Each scene shows the same named points in several views. A view is turned or mirrored, shifted and resized as a whole, has a little noise and may leave points out.
(in the rows, 128 means zero)

Scene 1
View 1
J_41: [147 142 138 130 111 144  90  88 134 152 144  83  87  96 107 144 131  93
 139 135 132 137 110 133 134 101 160 105 139]
J_159: [119 140 129 139 130 139 120  91 126 131 174 110 106  98 148 138 164  87
  92 146 114 141 116 140 156 116 135 114 132]
J_805: [122 108 134 108 123 154  88 106 119 143 139  91  95 106 147 126 129 103
 120 108 118 137 145 138 142 114 151 102 128]
J_817: [124 129 129 143 125 158 116 109 120 141 147 108 101 105 142 141 147 106
 118 136 125 148 122 125 121 111 149 103 124]
J_645: [141 122 121 149 117 165 136 101 124 158 128  92  88 122 117 142 133 111
 137 123 138 134 103 118 130 136 154 106 128]
J_437: [127 122 127 134 119 167 129  89 126 151 134  88  88 118 120 143 133 102
 129 117 133 134 115 119 149 131 146 106 126]
J_904: [120 136 136 144 124 174 136  85 131 143 144  90 101 111 117 147 141  94
 129 139 122 143 115 107 142 115 141 109 127]
J_410: [105 115 148 120 132 189 124  98 126 138 138  89 122 117 138 122 132  96
 125 132  94 142 152 106 142 109 137 112 128]
J_871: [142 106 120 131 125 143 103 127 113 149 142 108 103 116 157 116 142 113
 109 119 118 131 127 150 127 132 156 110 135]
J_798: [135 141 155 133 125 157  89 107 131 138 158  97 128  93 131 120 141  89
 128 164  91 147 137 130 115  83 153 118 146]
J_220: [127 126 138 117 121 147  92  93 126 142 151  91  99  99 135 132 136  93
 119 126 115 137 132 138 144 106 149 107 135]
J_395: [135 135 134 140 122 156 127  88 132 145 153  92 106 109 119 134 145  90
 120 143 116 134 111 127 149 120 144 117 140]
J_671: [149 141 125 157 121 143 126 100 128 146 161 106 106 108 126 134 155  94
 112 153 121 135  96 137 136 123 149 118 144]
J_517: [123 110 136 108 116 164  89 100 122 151 123  80  81 109 128 137 116 109
 141 101 132 137 142 125 133 109 157  94 122]
J_881: [149 114 118 151 123 156 131 122 117 155 136 106 105 124 137 123 142 115
 121 131 124 132 109 132 121 139 155 114 135]
J_199: [114 127 117 162 130 161 135 119 112 140 149 124  93 110 156 154 160 119
 109 133 138 155 113 120 112 122 146  99 112]
J_340: [151 126 140 132 115 150  84 117 123 152 137  93 104 102 128 124 129 107
 138 136 116 141 128 136 107 100 166 107 140]
J_455: [127 121 121 141 124 156 128 101 121 145 145 103  94 115 138 140 147 104
 113 125 130 137 113 129 143 132 144 106 126]
J_291: [136 128 129 151 121 165 126 106 124 149 138  99 100 115 124 138 139 107
 131 137 127 141 113 117 120 119 153 109 130]
View 2
J_645: [ 78 106 146  91 154 140 150 120 134 107 112 100 116 140 152 110 108 158
  77  96 101 120 154 108 114 163 132 112 143]
J_881: [ 79 113 137 115 147 160 138 101 159 122 110 118 129 132 132 115 113 158
  96  95  96 113 162  72 106 179 171 136 146]
J_41: [103 122 173  87 136 142 155  94 117 122 104 130  74 113 183  80 121 141
  77 124 122 110  99  67 137 132 145 110 154]
J_798: [ 64 156 181 121 110 171 162  71 122 151 120 151  97  84 156 137 124 129
  79 149 136 105 104  20 121 148 191 154 157]
J_395: [ 91 141 176  96 139 171 166  96 147 120 147 119 122 119 157 122 118 153
  83 135 123 117 135  76 130 133 148 110 153]
J_517: [ 83 160 103 115 138 129 155 132 112 132  83 113  79  81 187  92 122 130
  79  73 124  93 129  79 119 158 135  96 163]
J_817: [ 92 136 146 124 133 161 163 118 128 136 102 129 123 123 149 128 129 139
  83 137 111 124 150  52 109 176 145 119 152]
J_455: [105 137 142 115 147 165 160 125 150 123 122 115 134 131 150 117 125 151
  92 120 108 123 165  77 116 163 135  97 154]
J_805: [ 99 176 104 132 134 157 154 121 142 143  99 127 101  74 172  98 131 132
  99  90 125  92 140  53 121 158 152  97 171]
J_904: [ 69 142 169  97 137 154 181 119 120 120 138 110 123 123 160 142 115 147
  63 134 126 126 142  90 120 146 127 105 147]
J_671: [109 110 188 100 142 182 153  85 160 119 138 130 129 144 141 113 121 157
  94 151 107 128 142  61 127 149 160 123 147]
J_437: [ 85 140 141  97 148 148 164 127 134 113 126 101 118 121 166 114 115 151
  77 101 116 115 151 101 123 147 123  90 151]
J_291: [ 73 118 154 105 140 150 159 113 126 120 111 116 118 132 148 125 118 149
  74 119 109 122 146  78 110 168 147 127 144]
J_159: [134 157 173 126 136 201 172 105 167 138 147 138 146 124 147 126 140 147
 104 174 117 130 155  41 130 148 146  92 161]
J_340: [ 78 124 145 115 128 145 137  86 124 136  83 138  80 100 161  95 120 137
  87 104 114  97 112  42 115 165 180 146 154]
J_410: [ 34 194 131 124 122 162 182 118 128 141 142 113 128  69 154 167 117 135
  73 106 142  99 150  72 110 152 158 120 159]
J_199: [103 119 139 138 139 162 168 143 126 134  92 126 148 155 132 141 134 143
  83 149  94 142 180  55  92 203 129 116 143]
J_871: [107 138 114 136 143 172 132 103 173 136 101 131 125 108 139  97 128 150
 116  93 100 101 163  45 111 180 176 123 161]
View 3
J_455: [107 142 153 134 119 161 140  72 124 164 113 134 118 111 125 164 138 148
 159 146 146 126 126 139 120 124 141  83 129]
J_904: [127 136 166 119 128 145 140  77 119 148 113 113 103 107 106 158 144 131
 144 146 130 133  98 151 110 134 131  48 122]
J_671: [131 153 167 145 114 153 137 104 116 167 108 113 101 107 128 148 158 141
 157 131 166 123 148 149 142 148 160  65 119]
J_395: [125 148 159 122 114 143 139  86 126 159 120 113 103 117 126 153 150 134
 147 135 144 128 119 157 134 148 144  55 129]
J_410: [105 129 141  96 118 116 146  70 129 151 132 138  94 122 117 166 136 132
 157 125  96 154 104 176 122 128  78  67 120]
J_817: [122 142 155 139 117 148 124  93 106 157 104 133 118  98 114 164 141 140
 169 133 135 123 129 146 122 117 115  85 115]
J_291: [128 133 170 133 119 139 136  84 116 163 113 127 109  96 107 137 144 132
 165 134 130 128 122 133 120 115 134  69 124]
J_798: [142 153 151 120  93 105 110 125 105 155 118 110 100 105 119 151 156 116
 165  95 121 121 134 185 159 143  86  67 112]
J_41: [145 152 157 125  92 135 105  91 120 157 115  98 136 102 118 137 141 108
 151 129 139  85  98 140 147 131 145  59 144]
J_159: [112 165 142 143 118 169 133 101 112 155 104 121 109 125 140 199 150 155
 150 140 169 128 145 176 137 161 132  78 111]
J_805: [ 99 144 123 114  90 136 118  66 133 166 127 140 141 120 136 168 124 132
 167 125 116 106 111 153 143 112 100 103 141]
J_517: [112 136 135 105  92 127 113  56 133 159 127 132 146 109 117 150 119 117
 162 131 103  99  84 135 132  99 106  85 151]
J_881: [110 133 165 140 113 144 151  82 128 183 119 145 106 103 123 126 143 146
 178 130 139 135 152 123 130 110 149  91 128]
J_871: [ 96 145 138 141  94 143 133  83 129 183 122 154 125 112 143 149 136 147
 184 118 138 120 157 138 148 108 125 116 132]
J_220: [116 155 133 118  92 137 114  85 124 157 120 119 132 117 133 170 135 127
 156 125 132 104 112 163 149 135 115  81 136]
J_645: [120 128 173 129 119 148 145  64 129 170 117 129 118  99 109 125 137 134
 161 149 134 123 112 112 113 108 161  68 140]
J_199: [114 135 164 162 136 172 131  91  94 158  92 145 116  89 103 177 139 159
 178 147 144 136 141 131  98 102 122  96 101]
J_437: [113 134 157 118 119 151 142  57 134 159 122 126 121 113 117 149 131 134
 151 152 131 121  97 132 115 121 146  65 140]
J_340: [135 143 152 129  85 116 108 100 117 169 119 125 128  94 119 125 141 115
 178 106 121 100 129 141 156 109 114  87 134]
View 4
J_671: [114 128 131 133 149 122 162 169 118 121 109  97 139 146 135 135 133 134
 162 126 127 175 118 131 130 115 146 102 104]
J_437: [105 128 127 118 154 143 132 150 133 103 104 134 145 154 131 116 148  88
 166 128 128 146 104 124 126 122 147 140 100]
J_817: [122 121 142 132 146 124 140 145 120  93 125 119 132 152 150 124 132 108
 145 127 106 160 118 140 124 117 132 124  88]
J_41: [ 79 137 140 139 145 133 153 153 125 122 131 103 117 147 147 119 169 104
 177 144 112 143 102 119 120 128 133 109 100]
J_159: [120 112 167 133 134 103 145 154 127 136  93 106 131 160 140 154 133 122
 158 124 115 187 132 137 136 107 148 121  88]
J_395: [ 95 132 143 127 147 127 143 162 125 110  97 111 142 144 139 136 144 112
 171 123 124 162 119 125 123 123 144 116 107]
J_798: [ 84 142 170 140 133 108 142 158 112  85 125  94 117 121 185 135 140 125
 159 125  91 151 138 142 106 125 126  97 112]
J_805: [110 130 160 128 130 130 120 143 144 115 120 125 113 145 169 104 150  84
 148 132 105 127 120 148 115 104 148 151 101]
J_645: [115 132 104 119 164 153 144 156 127  93 117 127 150 151 125 105 139 100
 157 128 134 145  97 126 125 121 145 128 104]
J_199: [153 106 131 130 158 124 143 138 116  85 129 129 144 169 133 126 115 113
 130 123 109 179 114 144 136 115 130 131  70]
J_220: [ 95 131 162 132 131 124 132 148 136 123 116 112 114 145 162 120 156  96
 161 134 106 141 120 138 119 113 141 130 101]
J_904: [ 94 127 139 121 157 132 135 150 119  84 100 129 151 151 133 137 145  98
 170 121 118 162 111 118 124 133 134 124  98]
J_410: [ 94 134 166 114 139 121 105 149 127  65  88 136 144 130 170 134 134  86
 156 108 103 143 136 139 108 123 140 145 112]
J_517: [ 98 135 140 126 141 148 121 136 141  99 133 135 117 148 159  91 164  68
 155 139 106 112 103 136 112 118 138 153 100]
J_291: [113 130 123 126 157 137 144 154 119  83 122 122 143 145 142 115 134 109
 154 125 119 153 109 133 123 124 136 119 101]
J_455: [126 119 135 123 149 131 138 151 132 113 107 125 140 159 133 121 135 103
 152 126 124 161 113 136 130 112 149 137  94]
View 5
J_437: [139 111  84  98 155 124 158  76 174 121 106 141 114 128 131  86 150 128
 103 111 124  90 163 119 111 114  99 163 109]
J_159: [155 104  79 103 168 144 153 155 150 142 111 132 131 120  78 127  98 133
 122  99 130  90 154 114  93 124  70 191 126]
J_340: [ 87 105 102 154 126 145 130  92 178 129 144 110 122 110 107  92 143 128
 135 131 122 125 189 142  92 124  91 145 121]
J_395: [148 123  70 108 147 145 161 107 165 134 117 135 113 118 105 110 132 137
 123 108 133  99 161 117  82 113  94 154 107]
J_410: [136 138  84 119 152 128 142  70 161 150  83  69 140 133 115 107 132 146
 130 100 148 101 202  97 114  89 101 164  91]
J_41: [111 113  79 141 127 116 159 104 170 122 153 150 104  92 116  98 151 137
 107 133 121 109 170 127  80 125 101 143 124]
J_220: [118 112  85 139 144 120 156 118 168 131 129 112 132 102 110 110 121 125
 107 120 137 104 192 117 102 123  95 171 116]
J_871: [104  84 113 124 154 168 133 113 187 120 121 110 140 131 104  90 112  95
 127 114 125 111 184 146 114 139  78 178 123]
J_517: [ 95 104 104 138 141  97 149  65 179 117 123 111 130 112 146  77 151 118
  91 129 127 102 205 123 132 119 107 167 116]
J_455: [138  98  93  98 163 141 148 101 167 126 105 138 124 136 112  93 130 125
 114 106 120  91 155 126 113 122  82 177 121]
J_881: [122  95 103 100 153 184 132  84 185 122 107 132 120 149 106  82 137 111
 140 107 117 107 157 146 103 125  81 157 115]
J_904: [148 126  76 103 152 121 151  80 155 140 103 134 109 127 112 100 151 161
 121 106 125  93 155 109  97  98  95 157 110]
J_291: [124 109  94 112 148 145 135  78 169 131 113 133 111 135 108  88 152 144
 134 113 115 106 154 131  98 111  86 152 119]
J_817: [117 100 102 121 155 133 129 101 156 139 111 121 127 131  96  99 134 146
 130 113 115 102 161 127 108 114  76 174 130]
J_671: [143 107  79 106 149 168 150 127 165 131 125 151 108 124  85 108 126 135
 138 107 120 105 142 134  73 124  78 154 122]
J_798: [108 131  83 161 127 144 133 116 154 155 133  85 126 102  77 125 125 159
 154 119 136 128 193 118  71 106  87 142 112]
J_199: [124  85 116  99 173 134 113  97 148 140  95 136 129 158  90  89 136 157
 136 106  97  95 132 135 123 111  59 193 147]

Which points are out of place in each view (at most two, in the order of its rows)? Write - if all are in place.
view 1: J_159
view 2: J_881
view 3: J_517
view 4: J_41
view 5: J_871

Scene 2
View 1
J_271: [129 152 150 129 138 105 132 150 162 126 133 144 154 130  96 147 118  81
 104 141 115 159 118 107 157 121  90 123 126]
J_364: [144 163 115 130 174  93  92 141 113 151 151 130 120 106  96 124 114 102
 148 149  81 153 100  87 184 129  78 156 107]
J_651: [107 147 181 127 118 102 139 143 159 128 112 162 155 153 112 141 122  94
 100 130 140 153 127 124 159 127  93 131 152]
J_954: [124 138 149 133 101  66 134 147 154 149 146 190 109 181 105 153  98  93
 131 108 101 133 126 112 167 143 109 109 125]
J_510: [109 148 160 124 129 100 123 140 137 146 135 158 134 126 112 160 107 105
 106 126 120 168 112 110 171 125  76 145 147]
J_89: [119 146 145 145 122  74 130 145 149 123 121 167 137 186 108 107 132  98
 153 128 112 118 126 100 169 139 108 125 121]
J_369: [113 149 166 135 132 110 143 151 169 114 117 152 171 144 103 143 130  88
 103 133 132 162 122 106 161 119  85 130 142]
J_366: [ 90 150 201 122 138 115 129 137 134 140 105 164 156 128 126 144 119 124
  99 123 154 178 115 127 180 125  71 171 179]
J_450: [127 156 130 125 148  78  88 129 100 165 146 145  98 127 111 123 107 115
 152 143  92 134 107 103 182 139  87 157 118]
J_801: [116 149 178 126 130  87 128 145 139 151 126 180 125 157 111 138 106 110
 126 113 122 152 120 122 182 139  96 144 150]
J_28: [122 161 162 119 131  93 100 124 126 136 106 127 129 146 111  91 132  89
 124 174 130 104 132 130 141 134 117 130 120]
J_736: [101 156 153 134 154 105 103 132 108 135 114 138 145 122 123 114 135 126
 140 147 127 154 106  98 182 126  68 179 147]
J_97: [130 153 142 123 150 112 121 149 149 142 152 138 143  97  95 174 104  87
  93 137 102 186 105 102 166 115  69 136 129]
J_995: [125 162 131 104 142 121  87 122 121 148 140  93 129  73 103 155 111  77
  78 185 114 153 112 118 132 111  79 133 117]
J_918: [ 97 144 152 155 135 105 151 158 165 102 118 162 185 155 110 142 141 109
 128 116 126 175 110  79 180 120  65 149 149]
J_315: [134 171 166 104 179 120  85 128 107 164 129 117 128  72 105 131 106 106
 102 163 121 168 104 127 173 121  77 171 141]
J_233: [115 163 139 128 157 111  93 126 115 127 111 109 150 112 113  99 143 102
 129 177 125 135 114 103 157 120  83 159 124]
J_532: [113 157 118 116 135  90  72 111  84 162 140 117  97 105 122 128 115 111
 134 170 103 129 107 104 157 128  80 156 115]
J_128: [110 152 157 145 153 104 132 151 144 120 118 154 164 142 110 126 134 113
 136 126 122 166 110  93 185 126  75 159 145]
J_82: [101 158 160 117 143 110  93 121 104 150 119 128 131 104 125 132 121 118
 113 158 133 154 109 116 165 123  72 169 148]
J_953: [ 91 135 108 146  95  71 113 129 121 135 141 160 114 167 125 143 124 115
 153 132  99 126 113  80 162 133  79 133 119]
J_278: [144 165 171 104 151  92  93 129 120 166 128 140 107 120 102 118 101  92
 113 155 116 132 123 140 161 137 111 138 126]
View 2
J_995: [107  98 166 146 128 174 168  36  98 174 230  92 187 178  78 161 161 151
 107  64  38 179  29  83 104 122 138  80 135]
J_233: [ 72 127 154 146 162 166 159  50  78 146 138  60 157 204 124 152 156 113
 165  72  69 172  59 126 111 125 100 143 182]
J_954: [105 153  97 170 121 177 109 122  90  85 178  71 137  82 173  65 101  99
 106 124 149 128 142 101  92 189 144  72 124]
J_271: [ 93 108 139 148 130 168 155  76  99 115 175  93 161 130 176  61 120 144
 120  65  91 149  65 102  92 154 142  91 145]
J_532: [101 143 112 178 155 169 138  60  68 156 188  52 168 165  51 212 154  93
 147 111  78 173  87  87 116 150  97  99 156]
J_82: [ 82 132 110 148 148 174 164  89  93 164 152  95 190 185  94 153 159 114
 195 106  87 133  36 110  93 125 112  95 158]
J_736: [ 76 135  96 162 167 160 166  85  81 137 108  78 177 176 125 135 142 105
 215  99  97 136  52 117  97 138  91 124 185]
J_128: [ 77 121  97 158 157 156 168  93  90 104 104  90 167 142 182  66 119 127
 196  80 107 130  59 115  89 153 105 119 184]
J_369: [ 85 121 139 139 127 174 166  93 124 103 143 104 170 152 202  32 119 140
 147  73 104 130  57 117  81 132 142 104 151]
J_97: [109  84 104 162 135 158 179  68  96 135 192 114 194 109 133  83 119 167
 137  64  68 148  30  66  89 162 135  60 143]
J_89: [ 80 163 126 160 144 170 112 103  82  81 129  47 118 134 194  74 113  84
 130 105 141 146 144 132 102 170 121 127 159]
J_364: [ 90  98  94 177 179 139 147  43  32 139 161  60 148 109 100 160 128 126
 153  70  70 185  73  82 120 199  88  99 180]
J_366: [ 69 135  96 130 130 183 176 139 118 147 117 133 202 169 160  68 148 124
 228 114 123  83  18 133  70 118 136  81 147]
J_278: [ 62 126 143 119 143 180 124  97  47 181 188  87 133 137 111 153 168 109
 134 105 100 149  71 139 107 176 147  72 127]
J_801: [ 76 141  89 146 135 177 134 136  81 125 145  98 155 112 163  79 130 104
 169 124 142 107  87 124  85 174 141  71 135]
J_28: [ 61 158 186 122 138 189 118  82  79 148 164  56 122 195 146 138 163  88
 121  99 106 160 105 160 109 137 137 129 145]
J_450: [ 88 136  85 173 164 157 124  84  41 143 160  57 146 116  87 177 138  94
 161 117 103 159 102 100 116 192  97  88 158]
J_315: [ 70  94 115 131 156 163 171  75  55 198 174 112 180 151  83 163 170 140
 183  83  63 146   6 111 104 159 123  68 150]
J_953: [126 179  84 210 140 171 124  93 109  70 158  40 163 136 126 123  99  76
 136 129 128 148 149  72  98 152  97 114 159]
J_918: [ 94 125  96 172 145 158 178  93 126  69 100  93 184 144 214  19  93 135
 186  72 113 124  62 101  76 134 108 125 183]
View 3
J_278: [ 92 152  85 129 147 120 132 116 140 102 137 127 131 111 127 115 112 140
 126 149 105 123 103 140 122 140 140 145 111]
J_233: [108 118  91 120 161 150 122 125 132 132 157 110  97 113 125 120 117 125
 155 152 120 141 139 133  95 161 137 133 106]
J_651: [126 124 103 123 144 173 145 133  96 128 143 128 150 107 140 138 104 136
 113 163 131 100 121 129 125 127 136 141 144]
J_450: [ 94 136  81 149 151 117 141 104 173 111 139 134 125 123 117 118 116 123
 137 155 116 125 156 126 135 144 134 129 101]
J_271: [120 135  97 128 160 173 147 129 120 138 135 108 143 110 146 113 132 141
 116 153 121 114 127 115 123 125 128 142 130]
J_954: [124 118  95 158 151 151 157 112 154 111 123 128 164 109 146 121  98 138
  97 162 136  93 134 114 162 108 137 130 141]
J_801: [115 136  94 138 134 151 150 115 123 113 138 143 159 121 124 149 102 130
 114 158 126 101 136 126 144 122 134 141 130]
J_369: [132 124 103 122 154 188 146 134  98 142 144 114 144 111 143 133 119 136
 118 158 131 108 129 118 120 127 130 142 139]
J_995: [ 86 158  84 113 167 129 139 141 123 143 139 113 110  96 142  65 153 137
 131 161 101 126 125 137  92 159 130 130 119]
J_97: [105 163  89 126 159 162 159 133 119 152 133 121 147 116 137 100 160 137
 118 157 109 112 150 112 121 132 116 140 124]
J_510: [109 146  92 129 142 153 157 128 113 135 139 140 149 115 129 124 128 128
 116 166 121 102 149 125 129 134 128 136 132]
J_953: [119  94  90 162 157 137 152 111 173 124 136 130 128 105 138 110  95 118
 120 174 144 104 175 117 147 136 139 107 132]
J_128: [128 121  99 130 148 181 143 120 117 139 153 123 137 130 124 155 118 124
 138 153 130 118 159 114 124 133 127 141 122]
J_364: [ 97 145  82 143 165 138 141 106 174 130 139 114 120 129 122 110 143 127
 146 144 108 138 163 110 126 140 124 137  92]
J_89: [135  93 101 150 156 166 136 108 155 111 140 111 138 113 142 143  83 133
 122 153 143 112 132 115 144 120 142 133 130]
J_366: [115 143 100 112 124 164 148 134  72 135 156 156 149 121 114 162 112 121
 127 169 123 101 146 141 115 145 130 144 136]
J_918: [143 109 106 130 151 205 153 129 105 154 152 119 146 123 134 154 121 124
 127 160 141 107 170 105 127 126 124 137 137]
J_736: [108 125  91 126 144 151 136 120 125 133 160 136 117 126 110 147 115 114
 151 159 122 126 168 132 112 156 132 132 109]
View 4
J_315: [174 129  96  86 118 182 139 107 176  79 162  57 181  87  95 136 171  61
 156 155 160 122 118 154 111 136  64 138 142]
J_364: [154 111  95 147 106 183 125 132 188 104 145  81 199 162 161 106 162 116
 131 169 152 169 137 131  86 153 124 195 117]
J_995: [130 141  35 136 147 120 149 160 166  79 173  66 125  64  98 134 168  67
 147 139 157 124 113 162 140 113  99 175 112]
J_82: [163 106 110  96 117 190 138 126 167  77 132  45 156  98  88 177 122  90
 162 140 160 158 103 123 141 160  97 122 120]
J_233: [156  78  31  99 109 170 165 121 191  88 134  36 161 124 110 169 136 121
 163 156 177 161 114  94 140 143 130 159 135]
J_510: [141 109 155  92  97 172 101 180 148 111 136  57 124 125 137 174 107  88
 109 122 168 136 140 143 154 168 101 129 109]
J_97: [149 144 118 110  99 156  95 203 164 116 175  74 124 132 148 145 134  62
 110 137 170  97 146 159 140 145  96 178 111]
J_278: [112  81 108  90 124 137 151  97 144 103 114  55 166  86 135 123 169 115
  94 122 170 167 143 156 121 134  89 117 137]
J_736: [177  85 111  88  92 215 132 128 184  92 123  40 170 148 112 185 109 113
 165 155 167 167 114  95 135 176 119 137 125]
J_369: [135  83  96  56  74 152 115 196 157 132 140  34  96 150 151 200  91 102
  97 116 205 108 159 110 187 152 122 146 129]
J_532: [132 108  88 167 148 164 150 116 167  71 118  72 175  97 107 127 151 123
 161 150 133 215  96 133 108 156 126 157  94]
J_954: [ 80  69 170 117  97 135 100 183 123 144  91  67 114 155 199 150  99 146
  43 100 178 187 169 141 151 178 143 134  89]
J_918: [164  84 121  63  49 199  94 214 177 135 138  36 108 203 159 222  58 111
 116 135 202 116 155  83 180 183 142 160 122]
J_651: [122  73 124  49  84 150 120 177 141 126 121  28  93 126 140 204  89 109
  87 103 200 125 154 119 189 157 115 112 127]
J_271: [124  96  90  87  89 135 119 189 161 131 148  52 110 142 164 162 120 101
  90 123 192 114 160 131 163 142 120 164 123]
J_28: [102  43  56  84 120 128 175 100 153 108  97  30 144 101 131 158 138 154
 104 121 188 189 137 111 153 138 130 121 138]
J_128: [171  84 128  69  62 208 106 169 182 121 134  42 148 186 151 192  89 110
 127 147 187 131 146  95 151 179 125 150 129]
J_89: [101  35 111  95  83 156 132 153 153 142  84  44 132 178 185 171  95 176
  74 120 194 195 162  91 155 174 166 141 116]
J_953: [108  77 135 167 114 169 112 185 152 110  91  66 127 160 158 171  78 158
 117 128 151 230 120 103 149 196 177 156  68]
J_366: [171  93 166  26  79 205 110 153 150 104 127  23 121 115  99 224  80  78
 132 116 185 115 131 121 178 177  79  80 135]
J_801: [125  74 180  71  87 175 107 147 138 127 100  49 138 140 158 172 101 120
  79 110 181 162 157 134 149 176 107 103 121]
View 5
J_97: [111 122 171 145 172 148  95 144 130 112 180  84 164 114 160 120  99 102
 179 117 127 165 114 148 143 112 130  99 144]
J_510: [134 137 173 129 169 147  90 142 120 115 156 118 156 129 149 133 103 126
 165 138 127 165 105 141 145 100 113 119 133]
J_271: [107 121 148 126 157 137  97 124 124 125 173 100 145 121 134 130 106 107
 186 147 129 148 111 125 135 114 135 118 144]
J_651: [118 138 156 106 163 141  82 130 108 126 157 132 137 145 119 140 116 114
 175 168 126 141 100 133 136  97 126 147 140]
J_736: [135 124 158 125 166 157 123 139 144 143 122 127 151 105 168 153  66 113
 141 179 110 192  85 126 143  94 109 125 126]
J_366: [131 151 181 116 191 166  81 159 120 126 137 140 153 149 147 151 100 109
 152 177 107 161  81 160 145  73 113 159 136]
J_315: [ 91 139 157 157 159 171 129 189 137 137 144  94 170 127 191 157  66  99
 134 142 121 184 113 149 127  92 128 104 120]
J_278: [ 95 152 129 147 127 147 128 164 119 137 144 109 150 143 156 164  91 139
 145 143 149 160 131 117 121  99 127 109 105]
J_995: [ 75 111 158 129 126 146 120 182 111 130 163  95 161 126 170 120  69  79
 136 118 134 186 133 136 111 129 146  81 145]
J_233: [ 99 109 137 120 137 148 139 144 138 156 132 115 144 105 163 149  56  90
 138 179 116 189 100 112 123 111 131 112 132]
J_128: [138 124 155 124 180 151 103 113 146 134 147 114 144 104 144 147  92 114
 178 180 111 163  82 127 150  94 116 136 136]
J_364: [125 118 139 162 146 145 144 128 158 136 149  79 159  79 180 145  69 132
 161 134 132 191 114 110 143 116 116  80 114]
J_954: [153 141 141 121 142 121  91  96 111 110 162 126 138 126 116 135 129 174
 187 133 155 145 122 102 146 115 105 117 117]
J_82: [119 131 166 124 152 158 117 168 124 136 129 129 157 127 172 145  68 109
 128 158 119 190 102 138 132  98 117 117 127]
J_28: [ 94 129 112 109 109 134 132 139 114 155 131 133 130 138 132 160  82 120
 143 178 140 161 121  93 112 111 133 125 121]
J_369: [112 122 153 114 172 143  91 122 123 131 166 112 141 127 128 135 107  95
 186 170 117 147  95 133 138 103 134 139 149]
J_532: [124 120 148 132 115 140 141 156 125 136 125 120 156 106 181 138  54 133
 117 132 140 210 124 108 126 124 111  79 114]
J_953: [174 114 154 101 129 120 106  94 119 122 135 143 138  95 136 119  90 158
 156 144 141 189 108  94 146 129  96 100 127]
J_450: [141 136 141 148 132 141 137 135 140 133 129 112 154 102 173 151  75 159
 143 137 143 190 120 105 141 109 101  90 100]

Which points are out of place in each view (at most two, in the order of its rows)? Write - if all are in place.
view 1: J_954
view 2: J_315
view 3: J_953
view 4: J_28, J_128
view 5: J_369
